Each row is a point on a landscape with many valleys, with its height.
From any point a ball rolls to the lowest of the 2 points nearest to it. It stops when none of these is lower. Distance is the straight distance between rows; heights are no part of it.
nerov: [130,122,109,117,94,120,146,125,146,131,189,152,111,128,113,104,161,142,89,119,126,153,131,119,125,111,105,120,105,119,126,128,127,104,142,146,136,146,130,139,105,126,100,116,124,155,126,112,115]  h=388
zazi: [143,132,133,126,109,102,122,93,144,112,112,147,118,145,104,140,115,127,130,140,161,130,127,119,112,122,111,119,110,113,165,109,116,139,133,132,136,136,118,117,128,102,122,151,116,125,140,127,102]  h=337
Vepe: [125,128,120,132,159,146,139,120,120,119,145,146,129,178,120,102,140,137,124,136,125,152,106,142,160,113,128,122,126,137,98,135,120,115,103,141,122,108,115,145,144,133,120,112,139,129,92,109,131]  h=130
sumum: [134,129,113,113,143,124,110,120,157,115,125,117,141,159,107,142,122,126,135,132,138,120,129,110,123,133,126,135,129,140,128,151,120,126,138,129,109,136,121,136,160,103,121,120,103,130,122,118,106]  h=342
ner: [120,119,123,144,121,126,118,131,142,130,125,110,113,124,146,144,140,119,136,123,126,118,138,125,121,133,116,118,137,123,147,119,118,130,148,133,126,134,116,121,124,130,131,132,129,118,160,124,135]  h=474
tebek: [110,110,163,116,118,133,94,131,145,127,92,123,132,113,131,142,105,116,125,122,131,95,143,127,111,116,145,120,129,127,131,101,124,134,137,104,118,130,137,103,130,118,145,155,115,116,137,165,130]  h=373
rem: [132,148,147,136,143,135,121,148,98,140,118,114,160,53,131,133,92,151,139,143,120,126,119,110,120,128,142,140,127,135,125,139,145,133,109,106,122,143,146,121,126,111,138,136,112,108,127,131,106]  h=596
luziz: [130,138,135,113,129,131,93,120,118,121,109,119,119,103,131,144,92,95,136,141,139,127,133,114,131,126,131,139,113,125,154,106,141,127,123,102,89,139,133,110,135,95,158,132,106,101,152,150,115]  h=127
zis: [114,106,127,110,151,121,134,127,134,114,115,115,135,159,132,141,136,123,150,116,125,113,135,143,117,136,146,126,143,149,89,121,117,115,151,133,129,105,128,144,151,139,123,118,145,131,115,113,143]  h=435
Gukes: [125,122,123,128,122,103,129,109,124,123,99,138,112,176,131,142,132,109,139,118,134,108,150,156,118,126,127,125,134,126,127,110,97,132,144,132,152,114,130,139,137,144,118,143,143,133,128,119,149]  h=231
seso: [139,134,120,110,138,101,103,101,155,107,96,138,124,157,101,143,105,118,138,121,145,121,154,123,118,128,123,146,138,110,146,111,129,142,121,128,117,130,138,126,151,115,121,144,111,107,143,114,115]  h=436
gibos: [136,152,101,146,139,141,119,153,113,143,141,108,130,126,136,125,109,136,120,140,120,150,106,122,154,130,130,136,140,142,122,169,131,121,102,124,110,132,133,124,134,120,138,97,125,126,119,117,120]  h=300
Pobis: [143,134,119,133,131,117,126,103,136,112,133,167,133,172,105,111,136,113,110,114,136,152,145,138,119,123,100,148,128,99,151,115,129,132,106,141,131,113,119,130,126,112,122,144,127,135,121,120,116]  h=606
fas: [128,128,121,116,121,99,141,98,147,113,140,140,120,191,104,125,124,111,126,123,139,114,133,131,116,124,124,113,134,112,140,108,125,142,138,138,134,117,125,115,165,101,129,130,136,152,127,121,134]  h=657
sopi: [111,108,140,148,112,117,116,136,153,123,121,113,113,130,136,144,137,112,130,121,132,102,140,125,123,113,131,99,135,121,153,96,115,143,156,134,136,133,127,95,120,128,136,147,132,122,160,140,140]  h=443
fupi: [119,114,137,107,150,117,137,115,121,115,139,137,130,156,139,134,154,132,140,113,114,121,149,144,118,150,123,128,133,135,90,120,122,112,147,132,134,107,110,165,144,150,109,125,135,127,109,114,129]  h=462
nir: [107,139,144,133,154,155,108,151,110,138,115,114,141,135,139,108,101,118,114,135,131,131,125,119,145,112,151,141,139,113,143,147,154,145,95,120,104,113,132,94,150,143,157,155,113,127,129,153,136]  h=437
bunin: [124,128,116,121,127,129,106,135,116,127,86,102,123,137,149,151,107,115,143,127,126,107,152,131,118,143,143,144,140,130,133,129,125,124,142,114,113,129,134,137,138,132,134,139,118,119,142,123,138]  h=432
ziv: [116,119,107,123,149,142,129,130,127,109,99,116,122,196,135,116,133,101,131,133,140,132,140,142,138,128,153,146,149,124,120,115,126,137,126,134,116,106,131,130,155,146,125,132,143,131,134,107,154]  h=230
Gumol: [136,143,134,95,108,104,120,88,151,111,111,151,113,160,103,145,103,131,124,147,157,122,130,110,117,146,123,134,115,117,154,119,125,146,128,132,118,134,129,125,156,105,121,134,106,118,139,127,100]  h=385
Kubi: [135,139,130,140,145,127,140,132,120,133,122,136,140,124,120,121,134,156,143,116,116,139,107,134,140,120,130,133,141,140,121,144,130,122,108,142,142,116,124,149,124,143,121,140,138,128,106,107,134]  h=546
zeraf: [142,131,142,114,126,112,111,104,150,111,116,146,137,100,104,154,116,151,136,135,145,128,126,104,104,152,118,136,112,132,131,129,121,140,131,126,121,145,131,142,135,103,116,129,115,106,137,123,88]  h=785
vimub: [111,132,118,110,159,133,141,153,110,122,110,98,147,136,156,135,117,144,152,132,111,123,125,125,134,154,164,148,147,143,120,163,148,134,122,141,116,99,133,144,149,167,130,128,129,111,118,107,147]  h=63
sig: [133,153,122,124,138,116,137,121,120,155,138,165,164,111,109,129,140,162,122,116,122,129,125,123,130,140,108,152,133,124,135,152,146,134,100,136,124,123,129,137,114,128,109,122,109,129,92,130,101]  h=511
rinib: [116,112,147,134,112,156,106,161,132,136,151,106,124,85,149,130,120,103,112,135,119,127,115,118,134,109,131,108,122,146,131,120,139,111,145,92,111,149,129,101,119,115,150,110,115,135,139,158,131]  h=180
sel: [133,125,136,137,127,148,165,141,100,146,129,116,115,78,152,109,145,145,126,139,118,127,130,131,133,139,134,124,124,127,122,120,140,139,123,131,147,127,131,151,100,172,126,140,152,123,135,136,170]  h=442
Serid: [135,128,124,139,125,123,125,115,141,132,127,138,127,135,130,135,148,133,133,111,121,134,125,131,127,129,109,134,134,125,137,134,118,121,127,144,138,127,119,143,124,129,122,134,136,132,133,113,127]  h=513
retin: [99,118,113,122,137,159,117,146,130,121,90,105,125,172,153,115,123,98,120,135,126,125,130,133,144,132,172,145,146,127,121,119,128,139,123,132,111,117,140,113,142,149,150,132,146,126,142,126,167]  h=268
Vavit: [135,135,136,138,127,147,117,150,100,139,123,104,129,90,151,137,113,118,133,137,118,132,128,125,126,129,128,133,136,134,129,141,143,123,129,107,117,128,121,122,118,132,139,127,119,129,135,150,129]  h=510
Tudeg: [123,143,140,97,135,114,112,106,144,115,155,157,120,182,123,126,151,122,120,112,110,110,159,128,123,134,115,123,113,118,118,113,137,113,142,140,127,118,114,143,154,136,110,134,108,142,107,135,115]  h=359
Togak: [123,150,137,127,164,135,111,131,103,140,102,126,146,113,125,121,96,116,141,129,141,128,133,115,139,115,143,152,132,105,152,146,152,146,94,122,102,121,141,95,142,140,152,150,108,113,134,148,118]  h=467
dupi: [116,98,161,140,121,144,117,144,134,132,113,122,126,98,124,121,123,129,112,106,117,121,126,140,120,118,150,128,142,129,93,116,128,132,123,126,143,113,161,117,109,136,135,129,161,133,118,155,155]  h=591
Fes: [111,130,139,125,145,149,141,159,114,121,110,95,149,114,167,130,124,139,143,144,108,117,127,127,129,148,155,136,145,139,127,156,140,138,127,126,133,105,122,124,136,169,133,132,127,115,130,135,140]  h=119
Ledal: [99,105,141,122,117,152,117,158,132,137,109,109,142,122,170,135,136,117,126,131,114,112,123,138,128,140,166,128,136,148,100,120,113,118,148,113,130,132,142,107,118,151,154,118,148,129,138,146,148]  h=135
nafuv: [137,113,128,120,119,106,142,100,131,115,155,153,121,174,105,120,151,125,124,109,126,141,134,156,120,109,121,110,113,125,113,105,115,117,132,142,152,111,113,140,129,129,115,130,148,145,104,124,141]  h=166
kad: [115,104,140,128,141,139,142,133,116,121,100,129,120,138,138,121,140,129,140,122,118,126,109,153,139,125,158,126,136,142,93,121,112,134,128,142,151,100,137,141,112,160,129,131,170,127,108,127,160]  h=317
sota: [120,121,112,118,165,142,134,111,139,108,133,142,124,206,127,110,147,115,128,125,129,142,131,141,140,125,130,135,131,129,117,116,128,127,116,140,114,107,112,141,167,137,124,127,140,132,115,110,143]  h=185
noko: [128,149,128,97,121,117,98,101,143,114,142,168,125,167,108,124,135,116,115,125,123,116,143,116,126,140,109,143,112,119,141,124,138,124,128,139,121,129,134,132,150,112,114,123,103,150,106,134,90]  h=412
bag: [142,164,115,149,131,129,167,147,113,160,154,127,133,98,105,87,130,162,112,146,136,150,116,125,155,117,119,122,131,129,133,147,127,119,94,140,123,132,136,129,95,141,104,123,125,126,113,119,143]  h=634
Vodak: [138,105,122,114,151,140,154,94,130,115,127,162,122,175,135,110,162,129,143,133,117,140,107,151,156,121,141,115,105,131,98,102,116,133,108,155,145,112,115,156,122,159,131,122,156,105,101,110,158]  h=16
fot: [122,114,133,154,114,149,122,153,136,133,148,105,113,91,129,114,129,102,109,138,140,141,117,123,132,106,118,107,125,131,131,129,138,119,135,116,120,145,130,99,110,115,137,110,130,138,153,155,130]  h=223
pamo: [128,132,142,156,140,139,124,137,128,126,103,125,134,124,132,124,133,127,136,125,122,129,137,131,138,110,122,128,142,113,161,126,135,139,116,130,131,117,107,111,113,147,133,168,115,119,134,148,131]  h=711
nen: [112,129,160,114,102,115,112,118,139,118,95,126,105,105,124,156,92,116,138,142,146,95,144,114,109,132,138,107,110,131,149,84,122,140,147,105,115,136,131,113,135,108,147,150,111,99,150,149,128]  h=322
tus: [138,144,104,154,128,158,140,136,125,139,151,122,117,117,136,110,134,128,112,150,128,158,102,119,161,134,118,132,131,129,135,150,138,132,92,135,118,132,126,126,120,129,140,101,145,126,130,122,147]  h=343
nofi: [127,111,157,136,125,130,104,126,124,127,100,130,126,123,112,118,114,109,117,113,133,124,126,147,123,105,141,126,136,119,118,112,122,129,118,127,143,111,149,102,113,125,136,144,152,140,126,163,142]  h=572
Lape: [150,143,121,152,126,127,144,125,117,157,142,128,123,92,106,95,134,131,107,137,134,159,123,127,142,105,110,134,128,115,141,137,131,110,102,140,122,141,134,124,93,118,119,128,127,130,132,129,125]  h=663
Pup: [111,120,155,128,111,151,96,158,126,147,123,116,138,100,134,123,101,116,111,134,127,118,116,127,125,101,146,118,132,133,106,122,124,113,131,98,118,141,148,95,119,104,142,121,124,134,123,161,127]  h=128
mepu: [139,129,126,137,137,124,128,133,132,128,149,133,154,84,115,132,127,160,129,119,110,135,123,112,114,143,110,147,140,134,108,135,145,131,120,120,139,147,143,156,138,102,112,120,124,124,113,100,95]  h=627
Vev: [140,120,124,119,91,102,136,106,138,131,158,143,105,128,113,123,141,129,104,119,140,136,131,125,112,121,105,118,112,106,146,123,121,121,135,143,143,141,129,131,114,108,110,126,130,152,136,120,120]  h=338
Repu: [126,132,124,109,99,99,146,103,144,113,170,170,129,188,121,122,150,121,106,120,129,125,138,122,121,118,113,112,110,108,159,108,116,135,145,146,149,126,102,121,133,115,117,152,114,148,115,118,102]  h=167
lop: [116,116,144,121,109,129,106,140,116,131,128,113,107,80,150,156,112,103,136,125,114,102,137,120,122,133,127,115,108,140,150,89,131,121,155,89,109,152,125,123,123,110,151,134,110,113,152,139,138]  h=250
lak: [132,157,115,143,162,136,115,139,106,145,111,122,153,112,119,126,98,130,128,144,145,139,119,112,146,121,131,147,128,126,152,163,145,142,99,123,99,134,135,101,138,114,147,127,101,117,125,141,102]  h=500
nogum: [130,133,120,127,117,129,104,132,134,119,124,101,115,130,135,142,100,94,127,142,144,119,132,118,123,142,128,125,129,121,157,120,138,127,142,108,97,140,124,106,138,98,152,121,115,124,154,142,131]  h=186
kuri: [119,132,131,89,127,96,144,106,146,123,160,141,128,180,133,138,156,125,131,119,118,96,153,129,118,138,132,106,123,125,114,115,115,128,164,139,140,129,105,132,161,138,119,129,113,136,127,121,114]  h=297
depon: [134,132,125,125,153,140,163,114,119,122,140,159,132,161,126,100,149,154,141,131,118,143,100,138,167,118,135,114,115,136,114,133,123,124,95,150,138,108,115,156,125,160,126,126,143,110,85,107,148]  h=77
zoru: [118,126,120,134,144,159,144,159,129,119,124,95,148,117,165,123,139,131,143,154,116,136,120,126,145,143,143,125,138,150,125,163,123,127,128,127,130,124,113,118,131,162,136,105,130,118,141,138,126]  h=168
gimi: [122,111,123,141,114,127,144,135,127,131,130,115,113,105,157,137,154,126,133,120,123,127,146,140,119,142,117,121,127,124,124,111,115,130,151,134,149,136,121,138,108,150,124,133,146,122,162,121,149]  h=439
ziti: [126,168,135,145,134,129,145,160,89,160,135,116,140,100,127,103,116,165,130,148,132,130,102,131,150,124,138,122,128,139,124,151,135,124,102,133,133,122,145,128,112,152,113,142,134,132,111,118,148]  h=604
Mamer: [119,118,126,126,100,115,137,144,117,134,131,104,117,116,163,156,126,103,137,131,134,102,140,133,116,151,145,113,125,135,130,106,116,125,175,101,130,149,129,105,124,133,153,109,134,135,163,141,144]  h=120
tukez: [134,123,125,128,114,122,133,133,145,117,176,137,131,102,112,129,138,155,119,121,123,131,127,112,106,135,102,121,121,133,106,129,138,122,150,115,143,152,137,149,133,106,100,108,116,143,128,105,97]  h=587
firi: [132,110,142,151,129,138,139,146,131,130,138,111,127,57,119,129,127,138,127,129,129,137,125,109,111,112,111,114,119,133,143,127,148,120,140,119,130,157,125,121,101,116,119,132,112,123,155,134,112]  h=658
lamu: [141,129,121,108,165,112,113,105,132,114,90,134,142,139,98,134,100,125,154,108,134,132,142,127,124,117,138,158,139,116,128,138,132,136,105,128,114,118,141,132,149,135,125,138,116,110,123,115,108]  h=479
Vis: [139,136,130,106,111,97,114,108,149,109,128,153,118,142,124,151,134,141,128,127,130,103,161,116,104,156,107,131,122,117,138,117,123,141,152,126,133,129,119,146,139,121,99,142,99,115,125,119,101]  h=95
leru: [129,131,119,138,137,127,125,116,139,110,126,136,128,175,111,112,123,101,121,130,148,139,127,139,116,125,118,136,136,113,137,121,127,134,122,135,127,115,127,119,150,99,132,133,147,149,139,117,130]  h=632
sodu: [144,133,138,137,131,124,115,109,122,136,119,130,127,94,113,119,119,116,127,127,140,142,123,127,129,109,111,130,127,109,143,130,125,121,110,129,125,138,135,115,109,101,135,132,131,123,146,138,115]  h=693
vulam: [134,120,127,107,104,103,149,108,143,115,179,158,133,168,114,123,157,138,115,105,125,135,141,137,113,105,118,101,103,121,130,112,113,115,152,143,153,122,99,132,121,129,114,142,123,146,107,126,110]  h=109
dolat: [144,121,117,150,136,124,139,118,139,118,137,143,134,146,88,101,143,132,122,110,119,160,110,144,142,96,124,122,125,134,138,120,122,118,102,145,151,119,116,129,109,122,130,145,148,133,117,119,132]  h=642
Vemon: [148,128,131,122,117,113,115,111,144,120,141,146,127,94,109,148,124,146,120,141,151,139,121,99,116,153,99,132,104,123,145,138,134,131,133,124,112,154,129,126,113,95,114,109,100,107,141,132,77]  h=755
ropu: [151,124,128,126,124,110,128,101,139,129,131,145,136,85,99,132,134,142,122,118,145,147,133,115,117,121,97,132,116,105,147,129,126,124,119,138,130,140,125,123,93,102,115,133,114,113,139,129,89]  h=722
Duz: [125,134,103,130,151,150,155,147,129,123,142,113,146,129,156,116,144,143,140,152,120,144,113,128,161,141,135,123,134,157,109,168,113,125,118,131,133,125,114,135,135,153,127,92,131,117,120,112,115]  h=213
bok: [143,117,136,116,154,100,117,96,133,105,114,146,130,156,87,131,113,121,147,97,125,132,139,151,117,115,126,133,132,124,114,117,127,123,114,129,132,108,128,135,143,128,121,138,134,127,110,119,124]  h=518
povu: [126,114,133,131,84,108,150,118,120,140,136,118,99,116,131,134,127,111,125,134,157,118,126,127,115,114,120,96,111,114,153,105,122,133,157,126,137,146,126,105,113,106,129,131,131,152,152,143,132]  h=236
sazaf: [103,108,152,138,120,138,100,142,148,135,109,120,122,127,147,136,129,111,116,112,114,101,148,133,127,115,137,115,147,122,133,96,125,140,139,121,128,124,137,107,122,135,143,150,133,118,146,160,153]  h=410
Kuda: [139,141,129,116,103,117,107,104,116,136,114,139,121,136,121,140,108,137,125,140,146,130,114,129,120,133,118,134,115,133,132,135,113,113,129,117,133,148,139,138,134,97,114,124,121,143,126,119,104]  h=499
Puf: [114,121,130,125,123,143,120,156,118,135,128,95,137,112,175,149,132,112,134,138,116,120,123,133,131,143,154,127,129,152,118,123,116,108,156,103,122,151,123,111,122,143,159,113,136,128,160,136,137]  h=181
gul: [134,143,125,142,122,149,151,137,104,164,142,115,111,81,149,115,147,136,124,138,117,138,119,123,152,126,128,126,118,135,148,126,142,127,116,132,121,142,123,137,105,160,136,131,135,125,141,134,168]  h=476
kala: [115,124,116,114,96,108,131,132,139,131,109,109,113,150,132,146,104,100,135,122,139,91,144,127,114,144,156,121,140,125,133,114,119,134,157,118,115,127,156,106,141,114,151,113,144,142,133,139,161]  h=345
viv: [127,127,127,154,129,160,129,130,138,127,128,123,113,126,131,101,140,110,112,138,129,148,113,130,142,118,126,129,134,116,136,123,134,142,104,142,127,120,128,118,116,128,148,128,156,129,144,138,157]  h=379
Seriv: [140,125,114,132,125,127,119,139,146,118,141,106,134,128,127,148,124,128,129,144,134,125,120,107,121,145,122,124,125,145,134,161,119,120,156,116,119,155,118,129,141,106,126,102,109,133,134,119,100]  h=288
fov: [133,141,122,127,141,130,129,126,139,133,150,170,164,134,107,126,149,154,118,118,115,131,136,120,130,129,109,139,119,136,124,146,136,121,126,132,127,122,113,146,122,121,104,123,91,132,80,136,80]  h=472
buke: [101,119,119,125,117,143,109,142,133,125,100,109,124,165,136,123,114,88,115,128,134,114,131,132,120,133,162,140,142,125,122,111,125,129,132,128,106,121,158,103,142,120,158,124,155,141,132,137,168]  h=301
vedaf: [129,132,123,100,95,91,151,100,142,125,156,149,116,169,130,138,145,123,121,132,129,104,136,111,119,138,122,107,121,107,149,122,115,148,163,138,144,136,105,121,146,119,117,133,107,143,128,122,97]  h=228
zazak: [141,119,129,146,107,124,133,139,132,131,147,117,124,79,122,141,119,144,125,135,139,136,119,110,107,132,107,116,117,136,132,131,136,117,150,109,133,168,134,133,115,100,113,114,118,133,151,109,106]  h=626
tedeg: [125,108,119,133,123,139,165,134,111,132,123,118,115,96,166,126,157,132,133,133,119,129,141,143,128,156,134,134,124,131,100,111,119,141,135,128,159,133,128,158,105,168,128,122,161,113,152,118,157]  h=401
supe: [100,116,139,124,117,153,96,159,125,141,98,111,139,128,145,131,104,121,119,130,121,112,115,131,116,116,168,128,136,138,104,134,122,110,136,109,115,131,150,101,126,122,149,133,131,137,119,146,133]  h=78
nezal: [134,124,114,135,167,129,129,127,155,106,121,123,150,162,103,129,135,131,139,120,129,136,136,124,132,120,118,133,131,141,135,151,124,129,131,135,121,120,106,138,151,121,123,133,102,124,110,125,106]  h=384
vem: [110,120,128,124,143,122,112,141,126,122,74,112,120,140,133,139,107,118,142,111,116,105,156,138,121,123,153,143,158,122,123,127,133,139,122,125,126,109,143,140,135,153,129,152,128,112,128,123,151]  h=470
gal: [132,130,132,139,141,149,146,120,121,117,112,143,118,153,123,100,137,131,131,137,123,139,104,138,157,119,145,131,128,117,132,124,137,156,90,150,143,105,131,133,117,163,143,148,158,118,111,124,174]  h=599
domun: [128,110,111,119,109,137,153,120,149,126,181,147,113,127,127,112,168,150,112,117,119,148,120,127,129,121,116,113,108,134,99,121,120,116,139,146,145,144,124,152,119,146,109,106,143,137,134,105,137]  h=427
gis: [136,128,127,113,112,97,119,99,130,124,101,151,111,147,126,152,121,130,133,116,132,110,153,140,106,145,114,133,123,122,132,116,111,133,137,121,149,126,129,154,137,126,108,148,126,129,125,118,119]  h=171
duse: [140,160,130,138,137,132,120,127,85,173,124,132,129,89,136,125,119,124,132,135,131,141,115,127,155,115,119,141,116,133,160,127,149,124,104,121,103,138,128,121,119,110,140,136,108,125,128,143,129]  h=549
tef: [125,156,97,143,155,142,143,152,121,136,141,118,146,138,133,118,129,150,123,144,127,146,117,123,163,132,123,131,139,152,123,182,127,132,108,130,120,119,124,132,143,133,128,101,113,125,97,114,110]  h=260
tubo: [126,164,139,148,142,130,127,166,95,151,135,106,156,69,124,120,91,151,127,146,125,127,116,115,142,117,135,122,127,140,131,162,140,135,101,111,120,136,141,105,119,123,129,131,104,116,118,139,112]  h=564
Rugez: [141,137,105,127,122,141,113,139,126,128,155,112,118,136,137,133,123,127,122,132,118,141,109,129,139,144,128,137,139,140,102,156,128,112,123,117,116,130,134,139,137,121,128,81,140,138,124,112,130]  h=340
mema: [143,145,120,102,121,124,91,107,130,130,122,158,128,143,117,139,124,138,121,129,131,128,128,118,127,151,113,157,115,126,137,140,136,124,124,126,117,136,135,136,139,110,109,118,102,138,115,131,87]  h=455
kipe: [112,133,139,143,139,168,118,145,121,137,126,115,129,121,150,105,124,114,115,143,121,133,114,124,153,123,138,130,140,120,136,135,146,143,102,128,116,114,125,106,129,147,154,140,134,127,135,154,154]  h=408
kima: [99,119,144,127,132,145,108,153,140,127,97,102,129,127,158,134,123,120,126,120,99,100,150,133,131,127,150,130,158,121,127,122,134,140,131,122,122,115,135,118,127,156,145,144,128,106,139,147,162]  h=441
Let: [122,132,128,89,120,105,124,99,142,125,131,132,124,176,106,136,110,119,131,116,135,100,131,124,120,124,142,119,132,130,112,124,124,122,140,129,119,128,141,136,180,101,128,115,127,152,115,116,130]  h=687
Diz: [132,142,121,140,112,135,101,135,102,147,117,116,120,131,132,129,101,115,121,143,135,139,105,135,135,117,129,130,127,133,126,133,118,107,120,115,117,148,144,120,125,96,136,114,133,143,137,121,123]  h=539
gilu: [121,145,139,136,149,120,161,149,98,127,139,128,146,107,125,108,125,170,143,135,125,131,102,131,139,136,139,126,137,141,105,149,138,131,106,137,143,106,138,148,125,154,114,135,147,126,92,102,148]  h=575
fefi: [125,103,128,131,136,114,147,137,158,101,148,115,138,129,124,142,150,138,148,117,123,122,134,128,101,129,121,108,128,138,117,122,117,133,164,134,150,126,108,134,135,129,119,126,128,129,137,120,116]  h=516
koti: [130,129,139,118,108,130,102,122,105,139,113,118,105,80,137,146,98,108,131,127,128,122,131,128,122,128,128,130,104,133,139,107,130,113,131,99,114,150,138,130,122,99,153,128,126,122,146,140,132]  h=195
mubo: [117,100,121,133,118,115,154,136,139,117,144,117,135,107,148,145,158,138,140,119,123,122,141,128,103,149,119,124,130,136,115,108,115,136,170,126,161,146,119,143,129,141,120,130,142,128,163,101,119]  h=477
Vuped: [138,154,114,131,125,130,133,122,110,159,144,155,134,125,130,121,148,150,114,127,118,145,118,127,147,145,110,153,135,124,135,155,144,127,98,143,120,125,129,141,112,138,118,110,124,135,104,124,132]  h=545
nok: [128,151,129,145,130,142,130,130,89,167,118,131,117,120,152,127,135,121,131,132,121,134,123,132,155,127,121,139,123,127,158,124,138,133,107,138,119,132,125,134,121,147,144,146,129,125,134,132,161]  h=512
fuba: [134,102,126,125,126,140,169,126,122,124,130,134,118,116,138,112,164,142,137,129,125,135,119,150,133,129,139,122,119,135,92,114,112,129,133,140,156,118,125,159,99,163,115,123,164,124,125,115,156]  h=360
vura: [138,120,142,155,135,130,144,138,133,127,126,117,134,81,125,125,137,140,134,123,121,137,140,124,119,116,111,123,131,114,156,128,138,132,126,135,132,125,106,121,98,139,121,150,117,119,139,146,124]  h=688
mip: [131,157,127,151,157,125,136,144,117,143,128,123,158,92,109,119,113,150,131,132,135,135,117,117,145,117,118,133,133,130,142,171,137,137,100,133,123,129,134,109,119,124,130,130,109,118,114,134,108]  h=533
kig: [120,132,138,107,144,136,126,120,128,123,161,159,133,148,142,121,167,142,123,111,96,120,154,128,123,148,116,132,116,129,98,120,142,106,139,139,128,113,112,162,135,151,106,123,118,135,97,129,114]  h=415
vomat: [123,114,137,147,116,145,133,148,132,130,129,115,117,101,120,113,129,134,126,124,124,134,112,139,128,112,137,121,138,134,88,122,121,121,130,132,141,124,154,129,105,132,122,108,162,139,131,128,151]  h=566
Kemi: [129,116,121,123,88,105,156,128,129,134,150,116,111,126,142,147,131,117,136,128,146,112,129,128,113,140,125,109,130,120,128,126,120,135,171,119,141,144,127,112,132,125,134,103,140,152,155,129,132]  h=182
dulof: [144,124,128,147,132,128,142,113,125,118,116,143,119,142,104,105,138,121,125,115,118,153,126,150,139,109,129,133,131,111,139,113,130,143,95,150,151,104,121,128,101,149,137,155,156,121,121,130,161]  h=620
Refip: [121,133,136,133,158,128,134,130,118,120,109,129,128,147,119,120,118,137,148,116,120,132,110,137,144,119,146,141,146,128,124,149,141,139,97,146,129,96,134,136,136,164,138,142,144,123,108,116,153]  h=574
kupak: [129,125,114,120,121,145,136,129,132,127,171,136,118,135,139,118,152,137,125,133,118,144,113,133,141,132,121,117,124,140,77,135,120,112,133,128,133,132,129,153,134,138,113,84,144,133,121,108,133]  h=386
duf: [125,121,117,116,117,126,117,130,129,121,115,103,124,143,134,142,113,113,141,128,136,114,130,132,109,142,144,132,140,135,110,140,119,116,151,119,118,123,133,127,142,119,131,110,136,143,133,123,136]  h=390
Migup: [136,127,133,143,119,143,131,148,110,141,129,109,123,83,136,121,121,132,129,133,124,137,120,133,120,126,127,128,139,132,109,138,133,116,128,116,135,134,135,136,110,127,123,119,143,139,132,128,137]  h=540
Zar: [132,110,139,125,138,113,108,115,141,102,97,130,130,142,92,126,106,110,141,105,137,116,133,145,114,112,145,130,146,123,116,114,123,129,123,124,138,104,147,105,131,124,134,136,148,132,123,141,133]  h=548
bili: [145,149,113,120,136,125,113,116,120,147,116,159,155,112,117,143,122,155,125,133,136,133,124,118,128,149,111,158,127,126,142,150,143,141,110,126,110,137,126,128,119,112,114,113,95,120,108,139,80]  h=498
piron: [142,126,117,129,114,116,115,126,146,120,136,106,118,132,133,154,118,114,127,148,146,118,123,103,121,152,117,120,122,124,160,138,132,133,154,115,106,153,113,117,135,100,132,111,100,119,152,130,109]  h=237
kol: [132,125,125,133,159,133,145,133,145,115,160,135,154,134,117,126,147,152,132,122,112,139,140,122,124,131,107,126,123,142,110,157,131,117,129,133,129,117,103,151,140,124,111,112,106,123,93,127,96]  h=431
ril: [140,147,115,141,127,130,142,110,120,144,139,164,139,145,118,103,144,125,98,127,132,163,131,130,139,126,100,158,126,104,154,132,134,129,92,149,124,121,123,135,108,119,121,131,129,136,113,123,126]  h=578
nelim: [120,108,136,136,117,123,136,125,126,132,103,128,115,146,135,133,145,113,133,117,129,120,127,158,128,124,141,121,126,139,112,104,100,129,142,144,161,119,142,131,116,146,129,135,170,138,133,130,160]  h=278
gusud: [137,115,135,122,83,93,147,106,135,129,138,134,105,114,117,145,125,135,122,134,159,126,127,117,105,121,108,97,103,106,164,110,122,135,150,134,139,142,114,116,109,105,115,142,116,133,146,127,106]  h=285
romis: [128,112,134,127,130,116,147,130,144,109,174,131,140,121,110,131,141,151,136,115,125,124,132,125,98,122,113,106,125,137,86,120,127,118,159,120,150,135,121,148,149,109,109,114,128,142,119,113,110]  h=553
bamuf: [140,135,125,124,134,140,102,139,103,130,89,109,137,115,142,155,93,128,147,144,129,125,133,123,115,135,142,149,121,134,136,139,137,125,132,110,102,131,124,133,135,121,135,137,102,118,133,140,113]  h=471

Where does a ball stop that starts at each point below?
Vemon | Kubi
mip | vimub
lamu | Mamer
kala | Vodak
fupi | vulam
fov | luziz
domun | vimub
bili | vulam
Kuda | vulam
